Points, in no order, along strands that fork, close into loops and pass close to each other.
Points whose rows are less than 62.2 apart are linked; no others are. Some points are linked to none.
<550>: [  8   3 -23   5  27  -4 -20  16  16  -7 -11  18  -2  -3   7 -18 -15  17
  24  -6]
<824>: [  9 -33  -7  18  -2   1   0 -10 -30  -4  -3   2  -5  11   5   3   5  14
   2  31]
<36>: [-29 -19 -20  21 -15  12  -7   6  10   0   8  -4  17  -7 -19  10 -20  13
   9  -7]
<862>: [  0   6  15 -15 -10 -25   9 -21  34  24  17  -6  -9 -16  -6 -12 -32  -9
   1 -23]
<83>: [-20  33  46  18  19  14  -2  22  -7   9  12  11   6   3  25   6  41   2
  -7   2]
<571>: [-19 -24   0  -4 -20  23 -10  22 -33   2  -6   9  17  10   2  23  20  -1
   8  -4]
<498>: [-12  30  40  18  20   3 -12   5  10  19  13  14 -16  -3  19  -1  16   5
 -13 -13]
<382>: [ 11  14 -30 -17  17 -26   0 -25  13  -8  23   3  17  12  -3  -3   7  15
   6  -5]
<487>: [  8   9  -3   4  21   3 -13 -11  14   1 -11  29 -17 -12  16 -12  -1  12
   5  10]
<117>: [-27 -49  20  -2  -6  14   6  12 -36   2   8   6  12  15   8  14  16  -6
   3   7]
<410>: [-22 -25 -22  10  28  -6  10  16 -28 -16 -18  -2 -11   3  -4  -7 -11  -8
  35  12]
<871>: [ 16  -4 -13 -25 -22   5 -15 -13   6  -3 -27 -21  27   3 -24  -4 -13 -10
 -15  17]
<155>: [ 32  36  15 -16   5 -15  14 -22  13  17  20   6  -4   4   6  20 -17 -15
  10 -25]
<792>: [-22 -24 -10  28  29  11   6   1  -9  -1  -4 -17  14  16   8  17 -24  -1
   6   9]
<652>: [ 37  12  10 -35  -8   7   8  -5  27  -2 -10 -10  10   3 -19  -5 -15 -13
  -1 -30]
<392>: [ 16  47  14 -16  15 -21  -2  -4  22  12  19  13  20   6  17  20  -1 -16
   0 -12]
<92>: [  3  23 -18  -4 -19   0  -7 -32  29 -16  15 -18 -21  14  -1 -31 -28   3
  -3  31]
<363>: [-25 -28  -5  13  38   9  16  11 -33  -2  -5 -10   5   6  10   0  -2 -19
  21   5]
<513>: [  8   9  -8 -32 -33  29  32 -28  21  16  25 -10 -22 -16  -8 -25 -17  12
  17 -17]
<398>: [-16 -25  27   8   0  -6 -13  -6   2   5  -9  -8  -2   6 -14   9  28 -17
 -27  -6]
<54>: [ 10  -8  17   0  15 -17 -10  23  13  -2  -6  20   4   4  -7  12   2  17
  -5 -12]
<503>: [ -7  32  27   7  -5 -20  -7  12 -15  25  -9 -11   9 -13  21  19   4 -14
  -9 -14]
<328>: [ -4  14  18  -3  -4 -18  -8  21  -2  20 -15  13  10  -7  22  38   6 -25
 -17   3]
<609>: [-22 -16   3  32  19  -5   9   0 -15   6  -5   4 -27 -26  -9   0  16   2
   7  -3]
<804>: [  4 -31 -13  12 -15  -4  -5 -15  -6 -25  -6 -13   5  -3  -2 -16   0  19
   8  21]
<596>: [-13   5 -11  25  -4   3   3 -18  -3  -8  -3 -13 -17  21 -27   8 -21  25
 -29  15]
<821>: [-32  -2 -10   0 -12  20  -3 -20  14   1   1 -18  15  -5 -13  -5 -21  21
  -1  -9]
<808>: [ 10  14 -18  -3  -4  12 -17 -29  -9 -13   2 -14   3   3 -17 -34  30   7
   6   9]
<767>: [  3 -21  -1   4 -29  -6  -8 -44  19 -22  11  -5   0   4  -1 -20   8  10
   7   7]
<642>: [ -7 -38   1  -6  10 -13  10  36 -41  -5 -10   2  -4  20  46   8  12 -18
  -1  -1]
<2>: [ 10  -2  13  -8  20   6  -2   2 -26 -11 -21  14  17   0 -10  16  28  -3
  26   0]
<826>: [  2  29  48   6   2  -5   5   3  24  26  24  13 -13  -6   6  11  -8   0
 -14 -21]
<219>: [  9  -3 -20  -3 -36 -22  -5 -27  24 -18  15   1 -10   4  -9  -5   8  -2
  -7  -4]
<426>: [  3   7 -16  12 -18  -7  -1 -25  13 -12  16 -17 -15  11 -16 -18 -29  23
 -18  39]
<39>: [ 12  29 -12 -21 -36   6  17 -24  20 -17  27 -17 -31  15 -39 -30  -2   1
   9  -6]
<872>: [-11 -18 -11  30   9  13  -8  10  21  -3  -4   7   8  -3   4  22 -24  -6
  12  -2]
<46>: [-33 -38 -27 -12  -8  -6   4  14  -4 -38 -25 -10   4 -11 -18 -10  20  -4
  10   6]
<664>: [ 28  25 -10   5  -7  11  18 -37   4   4  -6  -7 -16  -8 -18   0 -25   3
 -10  11]
<323>: [-31   2  37   5  16  12  18  41 -43   2  21  28  -4  21  22  23  26 -15
  11  14]
<660>: [ -9   2 -27  10  11   7  -5  -6  13   3 -16 -15  -4 -37   0 -33 -18  11
   3  18]
<593>: [-21 -33  42   3  -3  -4 -13  -1 -15  14   5   4   9   4   0   5  27 -14
   2   7]
<475>: [ -8 -29   9  -3  16  -3  21  61 -36 -16   2  14  10  26  35  19   6 -18
   8  -6]
<692>: [ -4   5   4   9  -4 -20  -1 -18   4   3  15  17 -20   4   1  14  27  10
 -21 -18]
<758>: [ 10  19   0  -8  35 -24  -5 -14   1  -4  11   4  23  20  14  17   9   5
   4 -11]
<807>: [ 13   8  14 -14  -1 -17 -22  18  -1  14  -7  18  23 -10   8  17  30 -20
 -16  13]
<468>: [ -8 -35 -20 -10   0  -6   9   7 -50 -17 -25   3 -14  26  24  -1  14 -13
   4  10]
<479>: [ 14  14  -2 -26 -56  12  19 -38  15 -13  17  -4 -23  -3 -23 -14 -17   3
  22 -12]
<347>: [  0  13 -10  18   7 -23  -6  -8   4  -1  -4  -1 -23 -35 -41 -16   3  -3
   6  16]
<361>: [ 24   7 -25   0   6   8 -22  22  17  -3  -1 -11  16   3 -26 -17   2 -10
   0 -14]
<285>: [ 18   9 -25  -6 -36  23  -1 -13  11  14   7  -6   3   6  17   6 -17   0
 -26  -9]
<544>: [ 28  14 -12 -32 -29   3  -1 -21  22 -14 -18 -29   3   8 -21 -17 -30 -14
  -1  -1]
<55>: [-11 -15  22  -4  23   2  17  13 -26 -19 -25  16  14 -15   0  33  17 -19
  28 -10]
<115>: [ -9  -6 -28  12  30  -2  -6  10 -15 -19 -23  14 -15  13   3 -15  -9  14
  33  19]
<359>: [ 21  16 -31  -9  11   8   3 -27   6 -16  11 -13  12  18 -15 -25   3  17
   7   2]
<693>: [ 40  15  27 -24   4   3   7  21  25  -7  -4  -3  23  -6  -1  10  10  -8
 -12 -29]
<645>: [-18  12 -16 -22 -26  23   8 -33  32  14  19 -10   7 -11  -8 -13 -25   3
  10 -16]
<887>: [ 16 -13  -4  26   4   6 -10   4 -25   4  -4   1  -4  20  33  12   1  16
  -9   4]
<322>: [  5  -3  -7 -33  -9 -12 -25   3   2  12 -25   9  24  -2 -10   6   8  -6
 -14  18]
<445>: [  3  30  -2  11 -16   7   0 -24   0  -8  -8 -15 -24 -25 -31 -21 -14   3
  10  16]
<169>: [-16   4   6   3  10  16 -13  41  -1  16  -2  -1  28 -13   6   9   2   4
 -16  -8]
<355>: [ 23  10   3  13  -8  10  -2   5   2  13   7  -5   2   1  35   4 -12  12
 -18 -13]
<93>: [ 40  23  14  -8   5   7  13 -33   4  13  -6   2  -5  -6   7  13 -30  -2
   2  -8]
<100>: [  3 -12   6   2  39   1  -2  -1   4   4 -22  13   2 -13  24  -1   6   2
   1  21]
<658>: [-25 -24  31  19  20   2  17  16 -32  14   4  26 -26 -20  -1  15  15  -6
  12   6]
<814>: [-22 -40 -25 -15 -10  10   8  11 -26 -35 -34  -4 -11   7   3 -15  12  -7
   6  21]
<900>: [ 41  21 -10 -13   0 -12   5  14  21  18  25   3 -20  20   3 -12 -22  11
  -8 -26]
<546>: [-35  -5  34   9  24   4  27  39 -45  15  12  14 -12 -16  14  14  17 -18
  14   5]
<376>: [ 36  11 -20  -8  16  -5   1  12  27   0   5  12 -16   1   4 -30 -23  27
   5 -13]
<868>: [ 29  10 -15 -13 -29  -2  -3 -17  32 -28   3 -33  -7  15 -17 -37 -32 -17
   4  19]
<288>: [-14   1  34   7  12   3  18  60 -23 -13   6  29  11  25  37  22  16   1
   7  12]
<600>: [-29  -8 -23   3   7  15 -11  29  -3  21 -14  -5  17 -17  11   0  -9   0
 -14  13]
<507>: [ 20   7   3   8 -15 -10  -3 -29  23   8  28  12 -11   1  -4   9  14 -11
 -11 -12]
<28>: [-23 -20 -22   8 -20  14  -2   9 -23   2  -2  -8  21  -5 -26  19   4   5
   0   0]
<198>: [-20 -18 -21   5   4  -8 -16  20  -6  15  -8  -5   4 -33   2 -32   3  13
   0  23]
<197>: [  2   6  -8 -11   4  13 -15 -16 -26  -2 -14   4   4  -2  -6  -2  33   8
   0   4]
<211>: [ -7  12  30  15  12  17  -8  49   0   8   5   4  19  -6  18   8  28  -6
 -10   1]
<817>: [ 17  18  37  -6   9 -13   5  30   4  -9 -10 -14  23 -11   9  13  10  -2
  -3 -42]
<29>: [ -9 -12  -2  26  11   7  -2  -6  18  -4  -6 -12 -11  22 -25   7  -7  -5
 -36  21]
<447>: [ 13   4 -30 -15 -45  -5  15 -24  17   2  22 -11  -3  10   0   2 -14   9
 -18 -18]
<304>: [ -4   2 -12  18   0 -22  -1  -6  -6   6  -5  -1 -24 -18 -17   0  10   8
 -14  -7]
<59>: [-11  11  37  -6 -11 -21  -8 -15  24  35  17   5  -3 -19   2   4 -12  -2
  -9 -19]

A fork is a point with three links, a tip a point with one. Leave the first point through the second and follow the links. Name the first fork or tip that comes.
<642> / <475> => <304>
<660> / <198> => <862>
<445> / <664> => <55>
<767> / <804> => <219>
<658> / <546> => <46>
<862> / <59> => <660>

A tip is a point with one link. Name the tips that can be reached along the links from each point below, in the order of the rows.
<288> => <46>, <55>
<169> => <862>, <660>
<596> => <503>, <817>, <29>
<28> => <398>, <39>, <100>, <900>
